Each row is a point on a landscape with many valleys, with its height.
From any point a ball takes the steepest step (drop divided by distance) to one of its 2 nearest points. It stops when none of these is lower. Distance is the straight distance between rows; heights are no part of it.
<603> (h 270): [  8   1  -9   4   9   3   3   1   1  11  11 -11  -2   8   3  15  -1   2
   5   1   8   7  12  15  14   0  -6  -7  10 -15  26  -2]
<1414> (h 464): [ 12  -6   1   0   9  11   6   8  -5  10   0   8 -22   9  16  -1 -15  11
  -1  -3  -9   2   8  -4  -2   3   4   0  14 -25  12   0]
<914> (h 204): [ -1  24  -5  -9  -5  -5  -6  -6  11  -9 -39  -7  10 -12  -4  12   0 -24
 -14  17  -5 -21 -19 -19 -14   3  -3   1 -16  -3 -14  19]
<940> (h 355): [ -1  10   9  -2 -25   2  -3  -1 -23   6  -7   2   3   8   2   6   7 -19
  -4  -6   9   4   7   7   3  11  -1   2 -32   8 -30   7]
<1408> (h 268): [ -3   2  -8  -5 -10  11   6  16 -13  -3  -8  18 -15  19 -19  -5   5  12
 -15  -7  -4   8   7   2 -18   4  11   4   5   8 -24 -38]
<624> (h 512): [ -2 -13   7  -3   2   8  -8  12 -16   8  -2  17  -5   9  10   2 -21  10
   0   9 -10  -4  14   2   0  -7 -10   4  20 -15  17  10]
<1129> (h 452): [ 14  -4  13   2 -21  -7 -17  -7 -11  -7 -21   3   8   5   8   9  -7 -15
   6  -8  13   2   2 -14   6  -1 -13  20 -34  20  -3  23]
<1332> (h 587): [ -7  22   7   7  15  -4   0 -21  12   6 -19 -12 -10 -12  -1 -18  -9 -15
 -16  -5   4 -19 -18  -8   1 -13  10   4  -9  -1   0   9]
<1406> (h 518): [ 14   8  -3  10  10  16   6  -9  15 -14  -7   5 -36  11   0 -15 -12  25
   4  -6 -14   7  -6   0   4  -6  13  -4  24  -6  21 -21]
<79> (h 304): [  1   7 -20   2  -1  19   5   0   1   7  -4  -6   0  -8  -9   2  10  11
 -12   4 -13   3   1  -2   7   5   5  -1  -2 -16  -2 -14]
<870> (h 488): [  5 -20  -9   8  -3  28  18  -1 -15  -3  10  -9   9  11  -1 -11  15 -12
  -5 -16   3  11   1   4  -9   6   5   4  -8  10 -14 -19]
<392> (h 336): [ 11  -6 -10  -6 -16  16   6   5 -15  -8  -9  12  -7  27  -9  -3  12  15
  -4 -12  -4  17   3  -9 -11  10  10  18   3   0 -11 -28]
<938> (h 98): [-23  19   2  -3   2  -4  -5   8  11   8  -5  -1   3 -20  -7  -4  14  -8
  -9  16  11  -8  -7  18 -12  -2   2 -12 -21  17 -22 -13]
<996> (h 260): [ 14 -25  -6  -1  11  11  -6  -8  -9  -1   3  -2   5  -8  10  -2   2  13
  21  -8  13  13  -1 -23  -6   2  -6   9   4   1  -2  13]
<213> (h 433): [ -9  -1  -6   2  15  24  -4   0   2 -19  -6   8  -2  10   7 -21  -4  17
  -5   7  -2  17  27  -4  15  -9  13  11  33  -4  29   9]
<270> (h 640): [  5   0   2  -5 -21 -26 -19  10  -2 -31 -17  18   6  10 -11  -6  -5  14
   1  21 -14   8   6   3   9  -2 -11  10 -13  16  -1  -3]
<9> (h 538): [ -1   2  -6   2  -5   7  -4  -7  -5   7 -19  -4  -9  -5  -3 -16   1  -9
 -17  -8   0  -9  -9   2  -5  -2   2   8 -15  13 -25  12]
<160> (h 475): [  5 -11  10   0   6  -2  25  13   0   4  19   0  24  -9   6  -9  16  -6
 -14  14  -3  -4  15  18   8   7  -4   3 -12 -15   3  -2]
<322> (h 537): [ 17   0  10  -4  -3  -2   0  -1  -4  -8 -28   2 -10  -5  10   2  -2   0
   6  12  10   2   7 -18   6   0  -9  11 -20 -10   0  11]
<719> (h 323): [ 18  -7   2  -3   0   1 -10   3 -20   1   9  -4 -10   4  13   2  -5  -9
  16 -17  14  14   7 -12  -1   1  -4   4 -10  15  -6  -7]
<1263> (h 539): [ 11 -18  10  11 -27 -13 -15  -6 -29  -8   9   7  17  14   1   4 -12 -18
  18 -14 -12   5   4  -1   8  13 -14   7 -23  22 -12   0]
<643> (h 71): [ 12  12   8 -14  18  -5   7   5   4   7  13   2 -13 -18  12  16  -6 -12
  -1   0  19  -8  11  12   0   1  -5 -15   1  -4   9 -12]
<1239> (h 416): [-16   4   4   2   1   4  10   1   7  11   9  -3  36  -5   7  -2   9 -14
 -18  26  -4  -9   8  17  -2   5   0  -2 -10 -10  -3   5]
<148> (h 425): [ -1   5   2  -3  21   5   6   6  13   1  15 -15  -4 -15  -6 -16  12   0
  -7  -8 -12  -1  -4   3   0  -2  12   3  21 -15   1   0]
<588> (h 105): [ 10  13   0  14  -5  -1  12 -12   2   5  -4  16 -44  20   1   5 -18  11
   3  -7   8   5  10   7  11  -7   4  -5  -1  -6  23 -33]
<171> (h 356): [ 10 -10   1  -9  28  12   1  -5  -4   2  17   2  -9  11   0  -7   5  16
  10 -18  13  14   3 -10  -6  -7   9   1  26   1  12 -13]
<1088> (h 477): [ -2   2  -4   4  27  21 -13 -16  15 -12  -3   2 -12   1  13 -12  -9  13
   6   3  -4  22   8  -8  17  -2  17  -1  41  -3  33  10]
<1363> (h 252): [-22  12  -3  -8 -22 -14 -10  -5   0  -6   0  10  33 -12 -19  -6  17   3
  -9  12  -6  -6  -8   9 -12   2   2 -10 -21   9 -34  12]
<581> (h 218): [  8 -16  -3  -1  -5   2  -5  -3  -2   0  -8   0   0 -20   4   4   4  16
  12  -2   5   2 -20 -25 -10   0 -14   8  -5  -7  -9  17]
<638> (h 245): [  5  -2   4   5  -2   0  -9  -3  -2  12  -5  -9 -10   8  13  20 -24  -6
  11  -2   0 -14   0 -11   6   3 -11  -9   1 -15  12  10]
<84> (h 442): [  3   9  -9  -2  -1   0  17   4  19  18  26  -9  -9  -1 -15  16  14   8
  10 -11   1  -5 -11  16   5  10   2 -14  19  -6   6 -21]
<1376> (h 536): [  5  -2   9  -6  -4  10  28   7  -2   6   4 -15   9   3   1  -8  26  -8
 -13  -2  -1   2   6  12  10  13   6   0  -8 -16  -4  -1]
<1145> (h 592): [ 16  -9  -2  -9  -6   8  10   8  -6  -4   6 -16  11  14  -5 -10  27   1
  -6 -13 -10   6  10  -4  11  15   6  11   5 -15  -5   5]
<770> (h 728): [-12 -15   2   7   0  -2 -15  -1  17 -23  -9   5  13  12   1 -12  -3  19
   2  15 -14  10  -1 -18   0   2  -7  18  23  16  20  21]
<485> (h 177): [  5   4  -3  -8  -5  -9  -5   0   6  -5 -12  -1  -7 -22 -10   2  16  17
   6   7   6  -3  -8 -10  -8   0  -1   4 -12  -2 -12  10]
<583> (h 243): [ -3  14  -7 -16  -6  -3 -16  -2   5  -1 -17  -1  21 -19  -8   8   8  -4
 -13  12 -15 -17 -23 -13 -16   0  -2  -2  -3  -7 -21  23]
<748> (h 417): [  7   7   5 -12 -19 -12 -15   3 -21  -8 -19  16   3  -4  -6  -3   0   8
  -8   3  -6  -4   9 -10   0   2  -7   5 -26   4 -21  11]
<309> (h 286): [ 24   0  -5  -5  19   2  -6  -7 -14  -8   6  -8 -13   9  13   0  -6  -7
   9 -16   2   7   5  -1  15   4   4  -3   8  10   7 -13]
<1122> (h 472): [ 13 -20  18 -13  29   3   0  -2   9   7   7  10 -10  -6  21  -7  -2  19
   8   7   0  -3   0  -3  -2  -6  -4   3  22 -17  23   9]
<554> (h 208): [-34  16   2  -6  -8 -17  -6  -5   7  -4  -6  16  30 -17 -22   4   8  -8
 -11  24   2 -18 -21  11 -19 -15   2 -14 -13   6 -22   4]
<1442> (h 451): [ -2  -5   9 -12  -3 -15 -11   1 -11 -10 -16  12  10  -6  -2  -6  -3   3
  -4   6   2 -10  -1  -9  -9 -13 -14  11 -17  14 -14  17]
<338> (h 607): [-14  13  14   5  15  -9   7   8  24   0 -17   5  -5 -14   3 -23   4  -7
 -25  10  -6 -13  -9  11  -2 -21   8  15   5   6  -7   0]
<1237> (h 486): [ 10 -10   3   7  -9  10   5   5  -7   1   2 -18  -6   0   2 -22   2 -16
  -9 -22  -5  -3  -2   5  -9   8   1   6 -11  27 -18   6]
<1417> (h 609): [ -5  10  17   5  13 -15  12  -3  22  -1 -26  -3  -8 -15  10 -16 -10 -24
 -26   9  -3 -23 -13 -10  -8  -9  -3   8 -10   7  -3  -2]
<1004> (h 457): [ -4 -11  10   3 -35  -6   4 -20 -12  -2   5   4  30   3 -11  11  13  -6
  15  -4   6   0   1   1  -1  13   3  -5 -43   0 -24  24]
<763> (h 420): [  1   9 -17  16  -2  14   4  -8  -1  -2 -14  -6 -17  15  -9 -11  -8   8
  -8 -11  -8   9   4  -3  11  -1  14   8  11   3   7 -15]
<942> (h 306): [ -6  -9  14  11  -4   3   5   2   1  23   6 -16   0  12  12   8  -9 -10
   7 -11   9  -7  -4   2   3   2  -3  -3  -4 -18   7   8]
<1199> (h 372): [  6  -9  -3   0 -10 -15 -10  -5 -11  -2  18   1  11   3   0   5   2   1
  18  -6  11   9   4  -5   2  -4 -10  -1 -10  18  -1  -4]
<959> (h 251): [-20 -17  -3   3  11  13   5  -2  23   1  16 -12  24  -8  -2 -11   2  -4
  -4   2  -4  -3 -11   0  -9  -2   5  -6  28  -7   2  30]
<1056> (h 153): [ -6   2  -8   3  19  -1  -1 -14  26  10   2  -7  -1  -3   4   9 -10   4
   4   7  10  -3 -12 -10   5  -6  -2  -7  16  -6  27  15]
<209> (h 419): [ 20  -2 -13   2   0  19   2  -5  -6   2  -4  -3 -23  18   7   3 -15  10
   8  -9 -12  11   4 -11  10   9   8  -7  24 -23  14  -5]
<830> (h 123): [-17  -5 -19   6 -12   2  -2  12 -14   4  22  20   1   9  -9   8 -11  15
   3  -3 -14   8   9   1  -7   1   1 -14  27   7   6  -9]
<821> (h 482): [  0   2  24   3 -21 -17  -8  -1 -13 -12 -27  12  -2   7  12  17  -8 -24
   6  -1  13  -7  10 -15   4   2  -6  18 -37   5 -13  19]
<1352> (h 608): [ 11  -4   3  -4 -25 -18  -7   1 -18 -25 -11  17   6  15   5   9   1   7
  16  14  -3  15  15  -3  12   6 -16  10 -16   5   3  -7]
<352> (h 430): [ 14  -2  -5   7   2  24  14  -7  -3   0   6 -20 -10   3   4 -21   1 -16
  -9 -25   0   6  -4   6  -2   1   8   9 -12  12 -14 -14]
<1258> (h 280): [ -1 -15 -31   6  -2  -6  -9 -16  -9   7   9  -5  -9  11   0  13   3  19
  26 -12   5  11  -9 -17   4   3  -2 -12  25  17   7   0]
<617> (h 226): [ 18  -5 -14   6  -9  19   0  -3 -11  17 -11 -13 -15   3   1  15 -11  -9
   7 -19  -4  -3   3 -10   1  18  -1  -4  -5  -2 -10   0]
<66> (h 155): [-29  16  -9   2  -7  -5  -9  13  -2   8 -10   3  -6  -5 -19  -6  -7   1
 -11   9   4  -4  -6  15  -9  -5   1 -10  -3  19 -21 -15]
<645> (h 375): [  7   4   6 -13 -21 -33 -13   8 -18 -13   2  14   6  -6  -8   2   5   4
   2   3 -13  -5   8 -10  -2  17  -5  -5 -20   6 -16   2]
<218> (h 151): [  2   3   9  -4  12 -11   7  10  -7   5   6   2   9  -5  10   8  -6 -15
  -6   9  13  -7  15   1  -5  -4  -4  -4 -14 -11  14  -2]
<285> (h 636): [ 18 -14   1  -9   3  10   3  -3 -15 -14   6 -13  10  15   9  -6  13  -5
   5  -4  -3  18   8  -8  21  11  -1  14   8 -15   2   9]
<1071> (h 418): [  3  -6   7   1  -8 -29  -4 -10   2  -2  18  -6  31   0  -3  18   2 -12
  19  -3   4  -1   5  -1   9  13 -14 -13 -19  13   1   0]
<417> (h 354): [ -6 -13 -14   3  11   3   3   3   9   2  17   4  14 -15  -1   4  -3   3
   6   4   3   6  -4   8  -5  -2 -13  -4  10  15  13 -14]
<236> (h 386): [-18  15  -9  11  32  17   3  -1  27   4  12  -8  -7 -25  -5 -16   0  -7
 -13  -7  -7  -6 -13   8   2 -12  22  -5  29 -12   2   1]
<1444> (h 183): [-22 -15 -16   1  -4  18   0  11 -10   2  19   7  13  -1  -8  -8  -6  10
   1 -10 -14   4   7  -5 -18   1   3 -12  30   6  -2   7]
<324> (h 287): [-12   3   0 -11   6 -10  -4   5   8   4   3  -7  18 -15  -7  -2  -3 -15
 -14  11 -18 -23 -16  -1 -16  -1  -3  -8   9 -13 -12  15]
<539> (h 409): [  3  -1  14   1 -43  -7  -6  -6 -22   0  -5  14  13   7  -4  15   5 -18
   4 -12   7   2   5   0   1  19  -3  -1 -46   4 -32  15]
<1407> (h 168): [-28  17   5  -7  -6 -20  -4  -6  21   2  12   2  27 -17 -12  16   5 -13
  -9  20   8 -17 -17  18  -5  -9  -2 -14  -8   6   1  -4]
<987> (h 406): [ -4   2   5   4  -2  -5  13   3  21  20  20  -6 -14   8  -5   9   3  19
   4  -4   8  -8  -3   9  -3   4   0  -3  11  -3  16 -10]
<633> (h 196): [ -8   0 -20  -3  -8  12   9  22 -14   9   8  15  -3  10 -12   4   4  15
  -6   1  -7   5   6   3 -16   9   5  -7  16   1  -3 -31]
<188> (h 326): [-25  14 -10  -4  18   3  -5   9   9  12   4  -5  10 -21  -3  -3   5 -13
 -17  10 -15 -16 -21  16 -11  -4   3 -15   6  -9  -7   6]
<675> (h 285): [-30  -3  14   7 -12 -11   3  15 -16   0  -5  25  17  19 -18 -12 -15  -3
 -24  16 -14 -12   7  19  -6  -2  -3  -8  -7  15 -22   0]
<1369> (h 275): [-17   1  12  10   3  -2  11   7   5  17  -4   1 -11   2  -4  -9  -7   2
 -11   4  19  -7   5  13  -5 -14  -1   6 -14   5   1  -7]
<1180> (h 199): [-14 -10  -7   4  22   8  -1  -6  21   6  13 -20  18  -8   4   6  -8  -1
   9   9  -1   1 -15  -5   9   0   0  -9  35  -8  21  24]
<1225> (h 217): [ 30  11 -15  -6  21   0   1  -8   0 -13   9  -7 -19  -5  -1  -1  -5  -5
   2 -12  -1  12   6  10  15   7   9 -11  10   5  10 -30]
<531> (h 241): [-35  -8 -15   7   0  17  -3   2   6  -5  16  -7  27 -11 -14  -3   8   6
   5  -9 -12   2  -5   1  -8   2  12 -16  29   5  -5  22]
<647> (h 525): [ -1   2  33   0 -33 -15  -1  11 -15  -2 -16  16  -8  17  14  17  -4  -8
   5  -2   5   1  24  -4   5  12  -6   6 -32  -3 -20  -2]
<1367> (h 150): [ 19  19  -2  -8  29  -3   3  -2   0  -7  13   0 -20 -18   5  -9 -10 -12
  -4  -7   4  -1   8  12   4  -8  10 -14   8  -5   7 -22]
<970> (h 368): [-17   4  -4   5  -6  -2   9  -6   6   3   6 -11  42  -1  -8   1  20 -12
  -6  16  -5  -2  -6  18  -3   9   5  -7 -22  -1 -13   9]
<1232> (h 332): [  4   0  -3 -11  -8 -32 -23   5  -5 -13   2  18  10 -12 -11   9  -1  10
   6  11  -6  -2   7  -5   0   0  -4 -11  -5  -3  -1   3]
<1102> (h 392): [  5 -14  -3   2  13   4   8   7   7   6  15  11  -4 -18   7  15  -9  12
   7  16   7   1   7  10  -1  -1 -21   5   4  -2  27 -10]
<147> (h 398): [ 12 -17   7  -2  10  19  27   5  -6  15  27   1   7   7   1   5   9  -2
   4  -4  14   7   9   9  -5   2  -2  -3   1 -10   2 -26]
<100> (h 581): [-22   3  13   0  12 -10   2  13  21   1   2  -6   1  -4   3 -29   6   0
 -20   4 -11 -11  -7   6  -3 -17   8  12  28   4   6  16]
<404> (h 227): [-16  -2   3  14   4  -2   1  -7  -6  13  -6  -1 -12  12   4   5 -21   2
   3   6  12  -2   1   5  -1 -14  -3   4  -4   7  21  -8]
<1371> (h 250): [  8   6   1 -21  17 -12  -9   8  14 -10  13  11   6 -25   3   8   1  15
   1  21   0  -6  -2   9   3 -12 -13  -3  15  -9  24   6]
<181> (h 322): [ -8   4  16  12  -3  -1   4  -1 -11   4 -19   6 -24   9   1 -12 -19   1
  -5 -10  18   2  11   0  -3 -10  -3  12 -17  16 -12 -12]
<284> (h 214): [-31   6  -8   5 -10   8  -1  11 -15   4  -1  19  14  13 -17  -4  -8   3
 -16  14  -2   6   5  22  -4  -3   0  -9  -6  21 -26 -16]
<1383> (h 399): [ 14 -10  -4   1 -26  13   4   2 -21  -5  -6   5  -4  19  -6  -4  10   3
   0 -20 -10  13   2  -4   4  11   0  18  -4  12 -14 -10]
<530> (h 364): [ -7  -6  16   5 -15   3   9   9  12  23  15  -9  -9  18  -4   3  -5   8
   6 -10  -3 -11  -3   8  -6   3   2  -6   0  -9   3   0]
<486> (h 135): [ 12   4   5  -6  11 -25  -5   3  28 -12   2 -14  -1 -10   6  10   0   0
   5   5 -13 -16 -12  -4   1   2  -8   2   7   2   7   3]
<1426> (h 313): [  7 -21  -3   1  10  20  -2  -8 -16  -5   5   8  -7  14   3 -10   3  10
  15 -13   8  23   1 -18  -9  -8   4   5  15  10   7  -7]
<303> (h 547): [-14  -9   9  -6  15  -4  -2  18   9   4  20  11   5  -2  -3 -17  -1  16
 -10  -3  -9 -10   2   7  -7  -5   1   9  32  -3  12  17]
<1105> (h 232): [  7 -15 -25   4  -6   9  -4 -14 -16   7  10 -10   3  12  -1  14   0  -3
  17 -18   4  10 -10  -7   6   9  -4  -9  19   6  -9   7]
<364> (h 293): [ -7  -3  13   2 -18  -6  -3   3 -24   4  -4  -1   5  16  -1  -7  -2 -17
   0 -12   5  -3   7  -1  -2  -5   2   4 -18   4 -16  11]
<887> (h 158): [ 20   3 -24   1 -14   8  -7 -12 -15   6 -13 -12 -15   8  -4  12  -1  -4
  10 -20  -6   4 -14  -9  11  17  -2  -1   1  14 -11   4]
<591> (h 198): [ -2   0   0   3   3  -9  -6 -11  14   9 -15 -13  -3   2   7  15 -16  -6
   4   4   5 -15 -14 -17  -9  -5  -6  -1  -1  -2  13  18]
<684> (h 207): [ -4  -2  -2  -5  21   4  -9  -9   0   6   6  -9   3   8  15  12  -7   3
  12   8  15  10   4   1  17  -7   3  -5  15 -10  26  13]
<1124> (h 67): [ 16   8   8  -9   5 -22  -3   3  18  -2   2 -23 -14 -18   1   9   2 -11
   3 -10   0  -9 -10  -8   2  11   2  -3  -5  13 -15   4]
<713> (h 412): [  1   2  -4   3 -16  -8 -15 -11 -10  -9  -5  -6   5   5   0   4   3  -1
   9  -3  14   6  -3  -3   3   0  -7  14 -29  26  -3   5]
<425> (h 154): [-17  18   4 -13   1 -13  -1   5  13   5  14   0  17 -19  -4   9   8 -10
  -6  13   3  -6  -3  19  -3   2  -1 -17 -13   6  -8 -17]
<273> (h 450): [ -3 -22   5   9   0  21  28   4  -7  12  17   6   5  13   4  -9   4   0
  -4  -9   1   6   5  11 -16   2   3   3   2  -3 -13 -15]
<48> (h 508): [  1   6  -8  11  18   8  -4 -14  24 -10   2   2 -28   4   8  -7 -14  21
   7   2  -3   9  -6   1  20  -3   8  -7  28   2  39   0]
<107> (h 397): [ -2  -3   2  -6  15  15  14   2   0   5  25   1  -8  16 -10  -9  13  16
   2 -10  19  14   0   3 -10 -12  17   7  20 -11  14 -19]
<440> (h 220): [  4   3  15  -2   2 -18  -7   6 -14   2   2  -3   9   5  10  -1  -3 -20
  -8   3   5  -3  15   8  -1  -5  -2  -1 -18   2  -7   4]
<511> (h 479): [  4  -6  15  -3  11 -20  -5  -3  -9  -7 -23  15   1 -11  18   2 -13 -13
  -8  12   4 -13   4 -13 -19 -15 -13  14 -17   3   0  14]
<37> (h 320): [ -8 -17 -17   4   6   1  -6  -8   8  -2  14  -5   7  -7  -3   4  -1  12
  25   1   4   9  -9  -5   3  -3 -12  -6  19  20  18   2]
<776> (h 307): [ -4   5  -7   4   2   4   2  14   6  -4  -4   4  -2 -13  -8 -23  12   9
 -11  11  -4   4   4   6  -3  -1  -4  15   4  11  -3 -12]
<358> (h 596): [ 22   6 -10   6 -20   4  -2 -11 -14  -8 -24   4 -24  13   7  20   6   8
  26 -11   5  16   4  -6  12   9  -5   2 -13   1   4  -8]
<1107> (h 180): [  1  11   5  14   9  -2  -6  -7   4   3  -8   3 -31   5   2   0 -22  10
  11   1  10  -2   6   7   2 -12   4  -3  -2  -5  20 -11]
<91> (h 312): [-19   8   3  -1 -16  -4  -4  -7  -3  -8  11  -1  35   9 -19 -10  16 -10
  -9   9  -5  -3  -1  17  -7   0  15 -16 -24  -3 -19  13]
<310> (h 672): [  5  -7  -9  -4   0   4  -7  -3  -8 -13  -4  -2  20   1   5  -4   6   7
   2   9  -8  10   7  -8  13   2  -6  12   2 -15  11  17]
<1413> (h 701): [  0 -14  -6   6  -9   2 -12  -6   0 -15 -13   0  15   7  -3 -18   1  11
  -1   1  -3  10  -5 -16   7  -4  -8  23   5  12   7  22]
<69> (h 343): [  8  -1  -5  -1   3  10  17   5  -9   7  20   2   4  21  -2  12   7   9
   6  -5  13  16  11   7   4   4   9  -1   7 -12  14 -23]
<495> (h 371): [  3   7   6  14   1   4   3 -10  -6   5   4  -8 -26  13  -1 -20  -9  -9
  -2 -25   9   4   4  -3  -3 -10   8   5  -7  18  -5 -14]
<97> (h 360): [ -9   7 -14   8  -5  20   5   3  -7   5 -20  -6  -2   8  -3  -8  -3  -2
 -13   4 -10   1   3   4   9   5   4   0   4 -14   1   4]
<36> (h 129): [ 13   1  10 -10   2 -14   4  12   9   1  -3 -13   0 -19  -4   6  13   0
   7  -4   3  -2  -3  -8  -5   6   0  -9 -15  -5 -13  10]
<482> (h 565): [ 23   5   4   2 -16   6   6  -5 -11 -10 -23  -1 -18   4  15  10   7   2
  15  -6  18  11  11 -12  10   2  -2   9 -29 -13   0  -5]
<1384> (h 507): [  5  -1  25  -6  12 -11  -3  -3  -3  -7 -32   4  -1   2  19   0  -3  -5
  -1  21  17  -9   7 -16   1 -19  -6  14 -18 -10  15  18]
<359> (h 510): [  5 -12  15  -7  22  -8   3   8  -2   3  19   5   1 -10  13 -18  -2   9
  -3   4   2  -1   5  -5 -10  -5  -2   2  13  -9   9   9]
<487> (h 460): [ -3 -16  -3   3 -17 -10  -1 -17  -5  -5  20 -10  40   1 -10  14   8 -14
  14  -1   8   1  -2   4   2   4  -1 -20 -26   6 -11  18]
<137> (h 568): [  7   2  20   1 -30 -11 -10   8 -23 -13 -10  14   0  20  20  21  -9  -9
  19   6  -1   4  23   4  16   2  -8  11 -23  -8   0  -9]
<1189> (h 352): [-11  10 -12  -1  14   6  -6   6  -1  -5  -2  11  -2 -13  -8 -17   2  12
  -2   5   5  12   1   1  -3 -19   4   3  12  -4   9  -6]
<253> (h 387): [ -3   4 -11   0  15  12 -10   2  -8 -17  -6   7 -11  11  -2 -15   1  18
   3   5  -3  15  12  -2   0 -15  12   9  21  -9  11  -2]
<898> (h 197): [ 22   6   6 -20  17 -24  -8   3  24 -13  11  -5  -9 -12   7  15  10  12
   7  12  -6  -6  -4   9  13  -2  -5  -5  23  -9  19   2]
<314> (h 358): [-28  17 -16   6  15  13  -5   2  23   6  -2 -10  -2 -24 -10  -7   3 -10
 -13   2 -14 -11 -23   8  -6 -14  14  -3  20  -4  -7  12]
<727> (h 429): [  8  -4  10   1  16   7  11   5  17   4  -1  14 -19 -16  16  -1  -5  26
   4  13   4  -5   5   8  -1 -12 -10  11  11 -10  31  -8]
<746> (h 302): [ 18   3  -6  15  -4  18  18   1  -2  15  -2 -15 -22  16   9  16  -5 -10
   5 -17  -9   3   0  -6   8  22   5  -7  -1  -9  -2 -24]
<965> (h 473): [  9 -10   8   7 -40  -1 -10   5 -23  -6   7  14  10  25  -2  -5  -5  -6
   8 -17 -19  10   4   2   7  16  -4   9  -7  15 -17  -9]
<1132> (h 478): [  9   3 -10   0   0 -11   9   9  27   7  16 -22  -1 -13 -11  14  20   4
   6  -3  -9  -4 -18   8   9  15   2 -11  12  -7 -11  -8]
<610> (h 246): [ 10  10  -6  -2  -3   1   6   6   8   1  -9  -4 -12 -13  -2  -5   7   3
  -7   2  -5   1   2   1   2  13   2   1 -10   3 -15 -25]
<788> (h 566): [  1   5   1   6  10   8   2 -15  12   3 -26  -9 -13 -22  -2 -20   4 -12
 -21 -14   3 -14 -14 -13  -5 -11   6   9 -12   3 -16  25]
<4> (h 463): [  1   3   2  -9  18  -5  12  15  23   4  18 -17  -3 -17  -8   8  13  -5
  -7   0  -7 -10 -13  15   6   8   6  -9  19 -17  -6   3]
<1449> (h 291): [ -8   7  -8 -16   5 -22 -14   7   4  -5  16  22  18 -16 -10  15   2  11
   2  19  -3 -10   3   1  -3  -5 -10 -10  16 -10  13   5]
<826> (h 474): [ 19   1   1  18   2  16   9 -17   4 -11 -12  -7 -38  18   9 -22 -15   8
  -1 -21  -4  15   4  -9  15  -3  14   7   9  -3  15 -13]
<762> (h 122): [-22  19   4   0   5  -6   2  -2  24  14 -12   6  14 -13  -3  19  -5 -18
 -17  23   0 -23 -15   4 -11 -11  -6  -8  -9  -5   3   0]
<1284> (h 164): [-19  22   3 -14  -1   0  -2  -7  26  -2 -26  -2  10 -21  -4  22   7 -28
 -15  26   4 -19 -19  -4 -14   2   1  -9 -21   0 -10   4]
<623> (h 367): [ 29   0  -6  -1   0  10  12  -2  -2   8  -1  -5 -32  10   6  23  -8  -4
   9 -19  -7   1   2  -8   8  13   7 -17  18 -25   3 -16]

Call two points neighbours if one is among the 2 nearest of the other. Go from one point of each pair to the other, from neighbour to neighbour, staying as low as possible. Name the highest point that can't be avoided.
<1056> and <938> | <1132>
<643> and <69> | <1263>
<1124> and <1056> | <107>
<588> and <830> | <870>
<830> and <1056> | <959>
<762> and <938> | <1407>

For each start below, name the point where the ball stops.
<137> | <643>
<1384> | <1124>
<1132> | <1056>
<148> | <762>
<487> | <643>
